Points, in no order, along strands that fork and pass close to each other.
Two points are linked if the straight distance between their rows is under 75.8. Some points are linked to none.
k891: [-30 -25 -16 -25   5  20 -19 -16   6  -5  -6 -33 -11   0   1  21  17  12
  12  -7  28 -23  -2 -18   0  23 -12 -22  20 -28   3  -7  31  18   0  12
 -19]
k44: [ -4  10 -17  14 -32  -4 -12  31 -32  45 -18 -19  -8  16   2  -2 -17  -1
  11  18 -13  -5  -7  -8   9 -13 -21 -11 -26 -12   1  13 -33 -11  29  -6
  -8]
k385: [-23  -1 -22 -20  -4  13  -2 -27 -25   4  -7 -32   5  -9  21   2 -14  18
   2 -31   8 -20  -9 -16  25 -17 -22   7  24 -22  -4   8  16   8   5  13
 -10]
k279: [  6  10 -22   3 -10   6  19 -14 -43  14 -10  -9   4 -22  13  -1  -2  21
  -6   2  -7 -28 -22   5  34 -22 -13  15 -14 -21  22 -10 -12   5  16  -9
 -11]
k759: [ -1  -7  15   7  23 -21  11 -16  35 -41 -10   0  17   4  12   8  -5   8
   0 -24   3  13  21   0   7  13 -17  -2  11 -16 -41  -7  14  -4 -26  46
  17]
k193: [ 22  16 -14  -7   2  -7  -5 -12 -11  -9   5   2  21  -8 -17 -30   2   5
   9 -18  14 -41   0   0  -6 -19  -6  -6   6  -1 -17  -1  21  17   7  -8
 -20]
k627: [-17  -8  16   3  -5   4  15   3   0  -4  -4  -3   4   5   5   0  -7   3
   7  27   2  25   4   2 -10  -4  13  12 -11   9  14   9  -9 -12 -16   7
  36]
k587: [ -2  -5 -16  -4 -26  -6  -1  -5 -22   3   1  -8  -7  -5  -2   9   3  12
   1  -4 -10   5 -12 -15  12   9 -33 -19 -10 -28 -29 -19 -22 -10   6   1
 -17]
k297: [ -7  -4   3   3  -5   8  31 -12   8  -9   0  -1 -28 -25   4  46   4   5
 -17   3 -12  11 -20  -1  25   4   9  -6   3 -28  29 -19 -17 -18  -2 -17
  19]
k769: [-16   1 -25 -12 -20   9 -23   6 -12  13  13 -11  -7  25   1  -8 -14  17
  -7  -4  14  -9  15 -12  -3  -3   1  -1   4  10  22  14  34   1  -1  17
 -15]
k184: [-18  -3   8 -27 -23  13  -7  -1   1  23 -14  25   0  -3 -13 -37   7   1
  25  23 -14  38  -4 -32 -28  14 -27 -14  -7  13 -32   0 -26  -2   6  -3
   3]
k87: [ -2 -10   5  10  10 -22  35  -7  28 -37   3   7   8 -11  -5  -1   6   3
 -11  -6  -1  15   5   5  -5   4  12  -8   4  -8 -14 -25 -25 -17 -26  29
  20]
k986: [ 25  -1 -11  17   4 -13   3  30  -3  16  -2  10   9  -1 -23  -5  16   0
  14  26  14 -15  -2  21 -20  11  25  -7 -22  11  19 -20   6   4  22 -10
  -4]
k580: [ 11   6   2  15  22 -13 -26  16   7   8  18   0   2  -7   4  20  12 -14
 -17  -2  23  17   9   7   0  31  13 -26   0  -1   7 -21  28  11 -12  -1
 -26]
k890: [-19 -15  20 -28  -7  32 -19  11  18  13  -3  20 -25  11 -13  10   3 -16
  17  16  -9   6  -1   0 -32   3  22  -3  27  23  20  34   1  13  10 -27
  15]
k633: [ 33  22 -23  11   4 -12  30   7   1 -19   9  31  19 -13 -23 -30  13  17
 -16  11   7 -22   4   3  -5  -5  18  -1 -30  31  11 -28   0   4 -15  19
  -3]
k647: [  2  17   1  14 -27   5  20  -5 -15  16 -13   5   4   0   8 -15  -8   0
   2  26 -19  29  -9 -25  17 -26 -28  14 -35   1  -8  -3 -42 -17  15  -8
  25]
k352: [ 18   4 -10  -5 -13  11 -25  -2 -13  35   0  16 -12 -13 -13   9  26  -4
  -6  17  -4   2 -10  -4 -18  20   3 -18  -8  11  20 -18   7  21  19 -24
 -31]
k979: [-17 -13  -1 -14 -20  13  12   7  11   7  -4   0 -11 -10 -17  -9  20  21
   6  48   5  24 -12  -7 -17  21  10   1 -25  22  42 -24  -3   2 -19  15
  25]
k685: [ -2 -17   7 -21  13  19  -4  -5  23 -20  -9  -6  -8   8 -11   9  18 -14
  29 -12   3 -38   3  -5 -17  -2  12  -4  27 -23 -12  -2   9  12  18  -5
   5]
k846: [ -7 -12  -5  -5 -23   3  19 -22 -14  -8  -2   1 -12 -18   8   4   5  13
 -13   4 -12  10 -15 -13  23  -1 -21 -12 -18 -16   0 -22 -24 -17  -3   2
   3]
k727: [ 17  19  -7  11  17  -8  -8   0   9 -29   2  -8   4   9  -1  -1  -6  -6
 -19 -37   7 -27  11   6   4  -8  18  10  13  -2   4  19  37   1 -13   5
  -4]
k915: [ 24   8   6  26  24 -27  -3  18  17   4   6   8   4  -6 -11  -6   7 -15
  -4  -6   2  18  11  25 -15  16  33 -10 -14  29 -10 -17  -7   3 -15  -1
  -7]
k812: [-19  -5   3  11   0  -4 -13   5 -26  18  -3 -17  -9   2  27  31 -28   0
 -19 -23 -11  24   1   0  40  -7 -15   3  14 -22   5  15  -1  -8   7  -3
  -7]
k557: [ -9 -19 -12 -36  -6  19 -16 -15  10  -7  -4  -3  -4   2 -26   5  23  -4
  27   4  24 -36  -1 -15 -20  10   0 -23  15 -15   3 -13  24  22  10  -5
 -18]
k576: [ 18   7  12  15  27   2 -17  12   6   5  12   2   7  -2 -16  10   9 -25
   5   0  12 -30  -2  16 -22  17  39   1  12   3  15   7  15  28  13 -28
 -16]
k136: [ 12   9 -11   8  -4  -3  12 -15 -28   9   1  -5   8 -23  13   0   0  -4
 -11   0 -14  -9  -7  11  14 -17  -7  18   2  -7   5  -8 -24   4  17 -24
  -1]
k575: [-28   0 -14   5   1   4 -21  20 -23  24  -1 -46  -2  30  17  31 -22  16
 -14   1  17   7   2   0  31  -3   1   7   2 -14  33  14  27  -7   8   6
   4]
k161: [-21 -10  27   6   3   2 -11   7   4  14   1  -1 -23   8  21  22 -30   1
 -22  -2  -5  40  10  -3   4  12  14  16  11  27  23  27   8 -18 -25  -1
  17]
k607: [ 22  12 -12  -2 -15  -6  19   3   1 -10   7  26  -2   7 -23 -13  10   2
   3  11 -25 -18   1   7 -15 -15  -6  -6 -13  10 -10 -15 -21 -14   9   1
   0]
k327: [ 30  21 -27   3  -2  -4  -9 -18 -10 -10  13 -10  10 -24 -11 -14   4  13
  -9 -24  13 -29  -7  -7  12   5  -8 -21   1 -16 -20 -21  17  12  -1  -1
 -45]
k353: [  0  -1   5  -4   8  -6  20  17  15  -2  -1   6  11  -4 -11 -12   4  -1
  13  30   9   1   3  18 -23   1  44  14  -9  25  22   0  -4   2 -11   7
  29]
k605: [ 10  -1   3   2   1 -17 -30  33  -4  25   9  24   4  35 -10 -18  -1 -15
  19   4  -6  10  23  15 -13   2   7  -9 -13  38 -26  14   8 -11  15  -5
 -25]
k934: [-16 -13 -20 -23 -20   7 -22  -9  12 -10   7   2 -20  23   1   3   4  21
 -13   2  30  21  10 -19   8  21 -10 -10  -2  14  21 -10  46 -11 -24  38
 -10]
k168: [ 19   1  -2  -6   1   5   9 -36  35 -31   5  31  -8 -14 -11   6  21  -3
  -7 -31 -17   3  -8 -12   2   2 -13 -21  24 -13 -36 -13 -14  -7  -8  12
 -17]
k651: [  7  -5  -9   2   0 -13  -4   8  -7  -3  -4 -11  -3   9   6  14  -1  -7
  22 -19  -2 -15   1   2   0   3 -22 -18  -2 -26 -26  -1  -8  -5   9   9
 -20]
k144: [ -8  -7  20 -12   2  22   7 -24  23   3   0  21   1 -24   5 -14  16  -3
  -5   7 -12  17  -4   4 -18   5  10   4  11  17  -7   1 -25   0 -12  -8
   2]
k777: [ 27  25  -4  12  23  -1   7   5   1  -8   8 -11  22 -17 -12  -1  10  -9
  -1   0  25 -47  -8  13  -7  -4  38   8   6  -7  23  -5  25  25  -6 -22
  -1]
k722: [ -6  -2  10  -2   8   8  19  -4   1 -11  -9 -17  24 -17 -13 -32  21   0
  29  29  -2 -16  -8   1 -11 -17 -10  24   2 -19 -23  -2 -23  24  22 -13
  12]
k881: [ -3   7 -33   0 -18  -3  16  14 -10 -21  -6 -11 -15  12  -9  10  -2   1
   9  -6  -4 -35  -9   1  12 -23  -1  -2 -18 -19  10  -2  -8 -24  14   0
   4]
k370: [  9   9   1   6  21   6  22   0   3 -16   7 -17  11 -24 -11  10   7   1
 -16  10  24 -28 -18   6   1   1  44  16   7  -5  55  -6  26  15 -15  -4
  13]
k853: [-12 -22  29  -4   5   4  26  -4  20 -21 -14   3 -18  -4  -6  34  -4 -17
  18   2 -18   1  -8  -3   0   7   1   9  16 -30  -5   5 -27 -10   9 -19
  32]
k742: [ -8  -8   8 -15 -30  16  28  12  16  -1 -15   9 -24  13 -21   1   7  -3
  23  30 -19   3 -13  -6 -11  -1   6   0  -1 -11  10   3 -25 -15  19 -14
  39]
k167: [  7   7   6  22  19 -19   7   1  -7  -9  -2   0  22  -7  10 -14 -14   1
 -13  -8  -9   7   6  18   0 -16   2  21  -7  21 -11   8  -9  -1 -18  -3
  -1]
k885: [ 11  10   4  13  13 -19  11  25   6 -20  -4  10  24  26 -12 -32  -4 -11
  21  -7 -23 -17   8  15   0 -19 -11   5 -22  18 -42  21 -22 -15  20 -12
   9]
k975: [-19 -10  29  -5  -3   9 -27   5   3  19   2  17 -35 -11  17  33 -14  -6
 -18  -9 -16  47  -6  -6   5  16   1  -5  27  12  17  16   3   5 -13 -17
   3]
k776: [  2  -9   4  25  16 -28  40   0  13 -37  -7  -9  15 -11   0   7   0   1
   2  -2   2 -13  -7  13   8  -2  -7   1   0 -33 -23 -24 -19  -2  -8  10
  25]
k164: [  4  16 -13  12   2   7  17 -14 -40  13  -2 -26  20 -24  15 -11 -11  18
 -16  14  23 -21  -9   7  27 -20  -1  25 -12  -7  32  -3  16  23   2  -5
   2]
k696: [-18   2 -30 -18 -14   5  -2  -7  -9  -7  15 -14  -2  17   3 -19   4  32
 -16  11  29  -7   9 -20   3  -3  -3  -3 -12  13  24  -8  43 -10 -20  33
  -9]
k679: [ 50  24 -14  20   9  -7   0  13   1  14  10  30   9 -20 -23 -17  24  -1
  -8  15  -4  -9  -6  26 -21  -2  29 -12 -18  30  17 -25  -2  13  16  -7
 -22]
k930: [-25  -4  19  -9  -5  14  -8  26  -2  14  -9 -11   6  26  -1  -7  -3 -20
  30  17  13  -6  10  -5 -20 -15   1  25   7   4   5  30   4   9  22 -15
  17]
k816: [ -7 -12 -13   8   1 -11 -32  22 -14  20  11 -24 -14   7   8  16   4  10
  -9  15  28  14   8  -1   6  30  -4 -22 -13  -6  16 -20  26   9 -10  10
 -21]
k500: [ 13  -2  -3  21  14 -25  11  35  23 -16   0  11  -1  14 -29  12  17 -15
  14   2  -3 -19   1  17 -13   6  23 -18  -5 -20 -13 -12  -9  -5  17  -2
   2]
k349: [-14  -1   2 -23 -42  12 -15  -1   4  11 -10  13 -27  18   8 -11 -13   2
  -4   4 -14  41   3 -34   1  -9 -26 -11  -8  15 -14   6 -10 -27  -3  19
   4]
k475: [ -6 -10 -22 -11  -1   3 -33   3  -9   5  -1 -31 -19   8   6  20  11  13
  -8 -13  22  -1  -8 -12  10  31 -15 -37   6 -25  -1 -19  26  10  -3  14
 -26]
k827: [-21 -13   2 -10   5   8  14 -19 -10   4   0 -28   0 -14   3  15   8   8
   1  25  20  -9  -9 -12  13   6   1  14   1 -22  31 -12  14  19  -9  -3
  21]
k908: [ 15  -6   5  -3  16  16  -5 -13  19 -11   1  -1  -4 -18 -25   8  31 -18
  21 -13   1 -46 -17   7 -12   9  11 -14  22 -30 -15 -14  -2  20  19 -18
 -23]
k796: [-12 -10  15 -10  23  16   2 -17  -6  -6   2 -19  37 -19  -1 -19  13  -4
  24   5  13 -18  -3  -1 -14  -5   1  26  17 -12 -22   7   0  39   5 -14
   1]
k900: [  3   3  -7  -5   7  -7 -16   4 -24  21   5 -10  29   8  -9 -26   0  -6
  16 -10   3 -27  13   8 -15 -14 -18  -2  -2   7 -33  16   7  12  21 -11
 -26]
k154: [-30  -7  -5 -20 -25  25  -8 -11 -11  26 -12 -14   1   9  -1 -12  -4   4
  16  14   4   5  -6 -30  -2 -13 -35  -3   0 -13 -12  12  -8  10   6   7
   1]
k330: [-28  -7  21 -28 -25  22 -11  23   4  32 -12   1 -24  21  -6  -4 -11  -8
  16  25  -9  11  -8 -11 -20 -10   0   8   8  12  23  21  -3   7  13 -13
  21]
k366: [ 18   2  10  15  -6 -24 -19  26  -1   3   1  21 -12  22  11  12 -11 -21
  -3 -20 -28  28  17   2   9   6 -18  -7  -2  10 -21   6 -16 -20  -2  -4
  -9]
k479: [ 32  14  -7   2 -18   8  -7 -16  -9  23   2  33 -16 -12 -10  -3  19  -7
 -13   8 -22 -13  -7  11 -11  -7   4  -8   3  14  12  -3  -9  -2  21 -29
 -26]
k639: [-22 -20   3 -16   3  10  -4 -17  10 -20  -5 -19 -13  11  19  29 -13   5
   5 -22   8  -2  -7  -6  12   2 -13  -6  26 -27  -9  12  18  -9   1  16
  23]
k457: [ 19  -5   5   2  11 -23 -20  25  23 -15  -4  21  10  51   3  -3 -12 -15
  18 -25 -12  12  31  11  -5   0 -17  -8 -14  28 -40   7  15 -13   2  24
  -4]
k628: [ -5 -11  43  13  37 -18 -19  -8  19  -9  -4 -10 -18 -21  28  33  -4  -7
 -21 -26   9  32   6  10  18  34   6  -5  25 -12 -17  -8  14   8 -29  15
   6]
k127: [ 17   6   2  13  23  -7 -25   5  -7  16  13   7  16 -10 -17  -8  17  -6
  -2  -1  15   2   7   6  -7  26  11 -26  -1   9 -19 -17  13  22   2 -11
 -33]
k828: [  7  -5  20   4  21  -4 -22 -24  13 -10   3   3 -15 -11  16  25   0  -8
 -22 -30   0  17   4   0  13  17  10  -3  21  -2   0 -11  15  -4 -18   9
 -13]
k889: [-12  -8  22 -17   8   0  -9  14  35 -21  -9  12  -5  41  13  -3 -11 -13
  12 -12   0  21  26  -3 -13  22  -4  -3   5  16 -24  15  10 -15 -16  29
  31]
k947: [-14   0  -5  -9   5   8 -15   2  -5  16  -4  -7  17  22  -5 -28  -3  -7
  17   3   3 -27  10   1 -16 -33  -4  16  11   9  -9  31  14  21  21  -9
  -4]
k19: [ 17   5 -12  -1  -9  -6  14  -5   7  -6   4  29  14  -8 -21 -28  21  11
   0  26   3  -4   6  -1 -11  -3   5  -9 -21  16  -8 -24  -8   7  -2  13
  -4]
k692: [-15   4  -4  24   4 -11 -17  13 -19  20  11 -22  -3  20  25  20 -28  16
 -35  -7   7  24  10   5  25  -7   4  23  -7  15  35  17  17 -14  -7   3
  -3]
k803: [  5 -14   3   0   5   7   8   2   8  -3  -8   2  -5 -18 -25  14  33 -14
  32  20  -3 -23 -20   8 -14  18   3 -20  13 -30 -15 -23 -22  20  25 -20
  -7]
k307: [ 20  12   3  10  23 -16  11  15  45 -29   1  29   0  12 -27   5  17 -26
  10 -22 -16 -24  -1  13 -13  -9  23 -10  21  -8 -22   6 -16  -5  13  -7
  -2]
k335: [-16 -12  23  -4  30   3 -11 -10  -1  -2   3 -32  15  -4   2   7   2  -2
   3   8  31 -10  -1   8 -17  14  12  17  17   5  10  11  29  29 -12   7
  11]
k752: [  6  -9   0   0 -17  -1  27  20  17   4 -12  17  -1   9 -27 -19  26  -4
  20  36 -25  -2  -8   4 -20  -4   4  -5 -16  12  -3 -12 -31 -16  20   2
  26]
k321: [  0 -11   7  11  -6 -10  23  18  28 -12   2  19 -28  -7 -12  20  13 -10
  -7  20  -8  19  -5   6 -16  13  36 -14   3   4  37 -22 -16 -13 -12  -6
  22]
k522: [ -4  -1  -5 -11  -8   2 -21  -7  18 -14  14  12   0  17  11 -17  -5   7
 -23  -1  21  18  20 -10 -12  17   2  -1  -7  41  10  -3  40 -18 -34  37
 -12]
k642: [ -2  14 -32  -8 -10   3   2 -13 -23 -14   4 -18   8  -4   7  -9 -19  26
  -8 -30   6 -26  -2  -6  21 -16 -25   3   4 -12  -9   5  19  -9 -12  17
 -14]
k464: [  3 -10 -15  -7 -21  -1  17   8  22  -3   0  19 -22  -8 -18   8  29   7
  -1  40   3   8  -9  -6 -21  14  27 -18 -17  10  44 -35   0  -4  -3   7
  23]
k737: [-13  -8  20  -6 -22  12  23   1   3   3 -20   6 -18  -6  -2  16  -3 -13
  12  15 -27   5 -19   0   3  -8 -16   4   3 -25 -10  14 -41  -7  22 -31
  28]
k231: [  5   9 -20  -3 -14  -1  22   2 -26   6   3  -8  20 -10   6 -25  -4  13
  -6  24  15 -10  -3  -1   3 -12   3  23 -27   9  29  -6   7   5 -10   9
  11]
k396: [  1  17 -25 -14 -17   9  -3 -12 -18   3   6   0   9  21   4 -20 -11  14
 -13 -14   7 -26  10 -11   8 -26 -12  16 -11  15   9  19  25  -4   1   9
 -18]
k735: [-34 -15  13 -29 -25  20   5 -18   9   8 -15  -1  -5 -10  -7 -16   3   9
  12  14  -9  32 -11 -41  -8  11 -30  -3   2  -3 -25  -3 -15   4   2   1
  14]
k663: [-27 -17  31 -21  29  17 -18 -14   7   5  -3 -16  26  -1   5 -20   0  -1
  24   6  25   8   7  -6 -24  12   2   9  16   4 -22  13  17  31  -7  -2
   5]
k655: [ 34   3  -6   5  10  -6   9  -9  34 -30  15  40 -19   2 -17   2  16 -10
  -2 -29 -31  -6   4   2  -3  -4  11 -23  10  -6 -30  -4 -18 -19   4   1
 -18]
k254: [-18   4  16  16  -1  -4   2 -14 -23  17  -1   2   7  -4  25   5 -28  -3
 -19 -15 -20  30   3 -10  22 -18 -19  19   1  -5  -4  26 -15 -12  -4  -5
   4]
k339: [-20  -8   7 -22 -13  19 -28  -6   0  32  -2  21 -20   1  13   4  -5 -11
  -4  -3 -11  30   1 -15 -11   6  -6  -2  18  18   6  21   3   4  -4 -14
 -15]
k923: [-36  -3  -6  -1   9   3 -13 -18 -26  12   0 -36   2  -2  36  21 -25  23
 -26 -22   7  13  -5 -14  41  -8 -24   8  25 -26   0  15  12   5   4  17
  -5]
k496: [  6   6  -2   3  10 -11   9 -18  20 -33  20  -1   3 -24  -1 -10   2  15
 -29 -15  15   0  -1  -7  12  10  12  -4   6   6   8 -20  32  -8 -39  28
  -7]
k452: [ 11 -13   1  15  18 -34  20  18   7 -21  -3 -12  19  -3 -19   7  10  -5
  13   7  14 -18   0  14  -9  12   3  -5 -13 -19 -20 -26  -4  11   0  10
  15]
k548: [ 11  -3 -16  10   2 -10  -6  19 -23  16   2 -23  17   6  -9  -3   8   2
  13  21  32 -25   3   7 -10   6   3  -4 -17  -7  13 -17  24  10   9  -7
  -3]
k476: [ 20   6   3  -1  22   3 -16   3  17 -10   6   3 -12  18  -6  10   0 -28
   1 -18   9 -28   2   9 -12   7  36   7  18   2  14  12  22  -4   4 -10
 -15]
k967: [-18   0   4  -1 -11   7   0  -9 -11   2  -8   0 -13  16  17  11 -25 -11
  12 -29 -29  -7  -5  -3  13 -34 -26  -4   8 -23 -19  35 -22 -15  19  -3
  -6]
k645: [ -1  19   6   1 -11   0  -8  -6 -16  17  -1  14  31   2   1 -49 -13  -1
   8   1 -19  16   9 -13  -9 -24 -34  12 -16  21 -37  13 -29   5  10  -4
 -12]
k515: [-14   0  17  13   7  -5 -11 -11  -6  19  11  -8  -3  -9  28  12 -26  18
 -27  -2  10  36  -1   3  21   2  13  13   1  31  36  10   9   4 -29   1
  -1]
k787: [ 15   3   9  23  37 -29   4  -1  16 -33  -7 -11  23  -4   3   3  -2  -6
  -7 -29  20  -2   8  12   4  18   0  -5  11 -15 -40 -10  20   2 -27  24
   6]
k450: [  3   7  -6  -3 -12   3  -7  -5 -20  26  -2  -3  33   1  -1 -47  -4  12
  22  13   5 -13   4  -5  -5 -15 -26   3 -23   7 -27   6  -6  25  12   0
 -18]
k92: [ 24  -3   9  15  -7 -26 -20  45   2  19   1  18  -8  20  -5  -4   4 -20
   5   6 -15  24  17  13  -3  16 -10 -20 -20  21 -27  -7 -14 -21  11  -5
 -13]
k295: [  1   1   0  -2  -2   4  35  15  17 -12  -7  12  23  -4 -21 -33  25   1
  32  32 -10 -20  -1  11 -12 -24   3  11 -11  -3 -17  -1 -31   6  26  -4
  24]
k523: [ -6 -14  24  -4   2   3  26 -11  23 -18  -5  15 -19 -29 -14  38  11 -13
  -7   6  -9  13 -10   4   4  13  22  -2  16 -10  24  -6 -22  -8  -7 -23
  28]
k96: [ 20  16   6  23  45 -22  13   5  15 -37   3 -15  21   1   2   5 -10  -9
 -15 -31  11 -23  10  13  10   2  26  14   9 -11  -8   9  20   4 -25   4
  21]
k319: [  4  -2  13 -14 -13  20  -1   4   0  26  -4  22  17   1  -8 -40   6   1
  13  21 -16  18   9  -7 -24  -7 -17  -2 -15  35 -25   9 -23   3  15 -13
  -5]
k489: [  6   2 -16  10  16 -11 -22  16 -23   6  12 -36  21  -4   0   3  -1   4
  -2  -8  45 -26  -5   0   4   9   4   5   1 -13   6  -3  37  26   0  -4
 -15]
k284: [ 43  32 -20  26   3  -9   5   8 -15  13  20  20  23 -18 -10 -25   2   9
 -24   2   6 -13  -5  11  -5   2  24  -2 -31  30  24 -29  14   8  -8   2
 -29]
k761: [ -2  13  14  22   3  -6  16 -11  -7  -1  -6  12  16  -6  17 -15 -21  -5
 -10  -1 -24  22   7   6  10 -17 -13  39 -10  15 -16  25 -33  -8  -6 -18
  14]
k147: [  1   0  14  -7   4  -6  -9  -2  25 -12  15  25  -7   3  14 -18 -16   6
 -25 -10   0  41  27   3 -10   7  18   6  -5  46  -5   9   8 -20 -48  29
   2]
k439: [ -4  14  -4  12  11  10   0 -12 -34  29   9 -25   4 -27  13  15  -5  19
 -31   3  13   6  -6   5  31  -2   5  17   2  -4  41   4  11  20   2 -17
 -17]
k314: [ 11   0  -7  11 -19  -4  10 -10  -7  -9  11   8 -24 -15   6  26   1   7
 -23 -16 -15   0 -15   4  23   0  -4 -12  -3 -25  14 -18 -13 -21   1 -15
 -14]
k922: [-19 -18   9 -17   0  -3  -1   7  17 -16  -5  -3 -12  28  11  19  -5  -7
  11   8   8   6  12   1 -10  18  -1  -3  14 -15  -4   6   8 -18  -2  18
  24]
k831: [  0   1  -7  -4 -21  16  23   3  -9  16  -5  -1   4  -2 -10 -24   4  18
  15  53  19   5  -5  -7  -3  -1   5  22 -35  21  42 -21  -1  -2  -5  15
  25]
k185: [ 20   7 -10  18  -5 -17   2  -2 -24  10   4   5  19 -26  10 -11  -7   7
 -19  22  -2  19   2   8   7   7 -16   2 -29  13   3 -22 -18   6 -15   5
 -10]
k624: [  1  -4   1   4  15 -13 -10  26  12  -1  -5  13  18  36 -10 -29  -8  -9
  27 -11 -10  -2  27  12 -20  -6  -1   9  -8  23 -32  21   8  -3  14   1
   1]
k172: [ -5 -14  19  -8  14 -14  -3  15  30 -10   2  20   9  21   5  -7 -13  -4
   5 -11  -1  42  21   8 -16  17  19   1   0  35 -21  14  -4 -13 -30  27
  13]
k60: [-20   4  11 -11 -32  20  10  -2   5  -1  -7   0 -10   7  10 -15 -18  -1
 -11  16 -12  36   1 -17  -5 -13 -12   7 -18  19  19  -1 -12 -23 -15  10
  26]
k867: [-22   0   4 -21 -19  18  -3 -26   5  -6 -10   1   3  18  24  -3 -17  -2
   7 -32 -19   3   5 -20   6 -26 -28  10  14  -9 -20  33  -6 -12   9  16
  10]
k882: [ -1  -6 -11  -5  -8  12   7 -15 -13  14  -3 -10  -5 -32  -8  19  19  18
  -5  28  13   6 -20  -1   8  17   3   0 -12  -6  34 -23   1  20   3  -6
   7]
k971: [-30  -9   0  -9   5  15  -6   3 -10  15   9 -36 -11  13  13  27 -11  12
  -3  14  23  -7  -8  -4  15   6   0   7  17  -9  46  11  17  10   8 -11
  10]
k22: [ 39  26 -29   3   3  -7  -5 -15   1 -28  17  10   6 -25   0  -9  -2  21
 -36 -40  -6  -7  -6 -11  23   2 -11 -21   4  -6 -22 -21  19   3 -23  19
 -40]
k196: [-17 -14  37 -20  16  20 -20  -8   9  15  -2  10 -21  -5   1  27   0 -19
   7   0 -14  12  -6   4 -17  11  16   3  46  -2   8  27  -4  25  12 -29
   6]
k177: [  3  -2 -11  15  -6  -5   9  10 -25   4  -5 -18 -15 -12  16  40 -11   4
  -8 -28 -11   6 -10  10  38   3 -12 -17   1 -36   2 -10 -17 -18  11 -17
  -4]
k348: [ 32  20 -14   8   4   1   6  -9 -18   5   6  18  14 -18  -8 -15  12 -13
  -1   0 -12 -25  -7  18  -6 -16  10  14  -1   3  -1  -1 -22  16  22 -31
 -17]
k204: [ 30  21 -25  -2  -6   4  19   2   0 -40  -4  18   8  11 -12 -22 -13   6
   0 -30 -18 -49   4   2  10 -39   6  11   8   4  -2  19   7 -13   0  -5
   1]
k814: [  8  -7  14  -6  19   7   3 -11  36 -31  -6  15 -22  14 -14  17  12 -24
  16 -27 -17 -25   0   9 -16   6  10   0  37 -19 -17   8  -6  -2  17  -9
  12]
k953: [-22   9 -15 -18 -39  12 -17 -16   0  -2  -2  10 -15  34  21 -12 -27   9
  -1 -14 -13  13  11 -28   8 -29 -27  -1   2  -2 -20  23  -1 -30  -3  31
  -8]
k398: [ -7   0  10  10   3  -8  23  19   4 -11  -3 -11   7  18   9   1 -17 -20
   8  11  -4  -4   3  21   4 -17  10  30 -17  -2  11  24 -17 -21   1   1
  32]
k358: [-10 -10  16 -28 -15  25  -9 -26  13   2   3  20 -11   0   1 -15  -2  -3
  -1   0 -10  23   9 -16 -21  -5   6  12  17  20   2  18  -5  -8 -12   4
  -4]
k859: [  9   3  -3   9  -6  -7   6  22  -7   8   2  -1 -19  20   6  19 -10 -19
   2   5  -8  -6   1  12   3  -8   6  12 -13  -3  30  15 -11 -21  14 -23
  12]
k495: [ -2  10  -7  12 -25   8   5  -4 -34  35 -12  -9   5  -8   8 -18  -8  12
  11  22 -20   8 -17 -19  10 -23 -35   1 -26  -8 -13   0 -37   2  27 -12
  -8]
k717: [  5   1  18  24  22 -37  -7  11   1  -6  -3   1   5   2  23  11 -12 -13
  -5 -21  -9  26  14  20   9   6  -5   6  -4  10 -28   6  -9  -8 -15   3
   3]
k703: [ 12   4   4  -8   9  20 -22 -10  -8  29   8   8  12 -15 -18  -8  31 -13
  11   5   4 -18   0   7 -25  13   7 -18  10   6  -7 -10   4  36  22 -26
 -33]
k16: [ -6  -3   1   7  -4 -12 -11   7 -20  11 -18 -15  -8  11   5  14  -8  -8
  27 -25 -23  -6  -4   2   6  -6 -33 -12   0 -32 -47  16 -32   0  24  -9
 -10]
k916: [-11 -11  -2  -6   1  -7   7 -26  15 -36 -14 -15   3  19  30  14 -17  12
   5 -27   5   1   3 -12  17  -1 -30  -4   9 -27 -32   2  10 -18 -15  40
  25]
k482: [-14 -13  29  -8  20  15  -8 -20   3  14  -3  -2  -2 -27   1   3   5  -6
   2   4  -5  18  -9  12 -14  17  15   9  24   7   5   9  -3  17 -14 -19
   1]
k783: [-10   6   0  11  11  11 -10  -4 -25  28  15  -5 -20 -20  21  29  -3  26
 -39   4   7  38  -5   2  27  14   6   5   7  12  50  -3  15   0  -6  -5
  -9]
k419: [ -6  -5  11  12  23 -15  12  -9  22 -30  11  -4  -2 -12  11   5  -5   4
 -22  -7  10  26   7   4   4  14  20   0   4  10   2  -6   4 -15 -37  28
  20]
k425: [ 20  16 -36   9 -17   1  32   5 -36  -5  -6 -13   2  -8  -4   2   4  15
  11  14  -9 -36 -18  12  24 -24  -4  -2 -28 -17  27 -12 -20 -16  17  -5
   8]
k52: [ -6   7  -8   6   9  11 -10 -24   6 -11  20 -11 -13 -14   8  19  -3   5
 -32 -20  20   4  -4  -8  25   4  11  -3  12  -5  22 -12  31  -3 -27  11
 -21]
k943: [ 11   1 -19  16 -27 -12  -5  28 -25  23  -1  -3 -18  12   4  14   1  -4
   1  10  -7 -14  -5  15   6   1  -3 -12 -18   6  13   0 -13 -14  22 -18
  -7]

A fork is a point with three links, a tip a point with one. Leave the first point through the second and follow the links. Name the first fork or tip that comes.
k172; k889 -> k370
k348; k479 -> k685
k370; k777 -> k812
k330; k890 -> k515

Follow the links from the first point to the second, and from the first to the third. Name the last point that the two ways share.
k319; k923; k891 -> k164
k642; k44; k742 -> k314
k803; k890; k167 -> k164
k479; k254; k967 -> k314
k890; k284; k587 -> k523
k22; k827; k297 -> k515
k628; k168; k816 -> k307
k164; k633; k476 -> k523
k759; k231; k167 -> k812

A fork is a point with three links. Follow the links from the first point to the second and name the forks in between, in order.
k717; k900 -> k812 > k314 > k523 > k164 > k515
k16; k986 -> k314 > k523 > k752
k523; k450 -> k164 > k515 > k900
k986; k167 -> k752 > k523 > k314 > k812
k164; k87 -> k279 > k685 > k307
k916; k742 -> k812 > k314 > k523
k161; k22 -> k900
k297; k452 -> k523 > k164 > k279 > k685 > k307
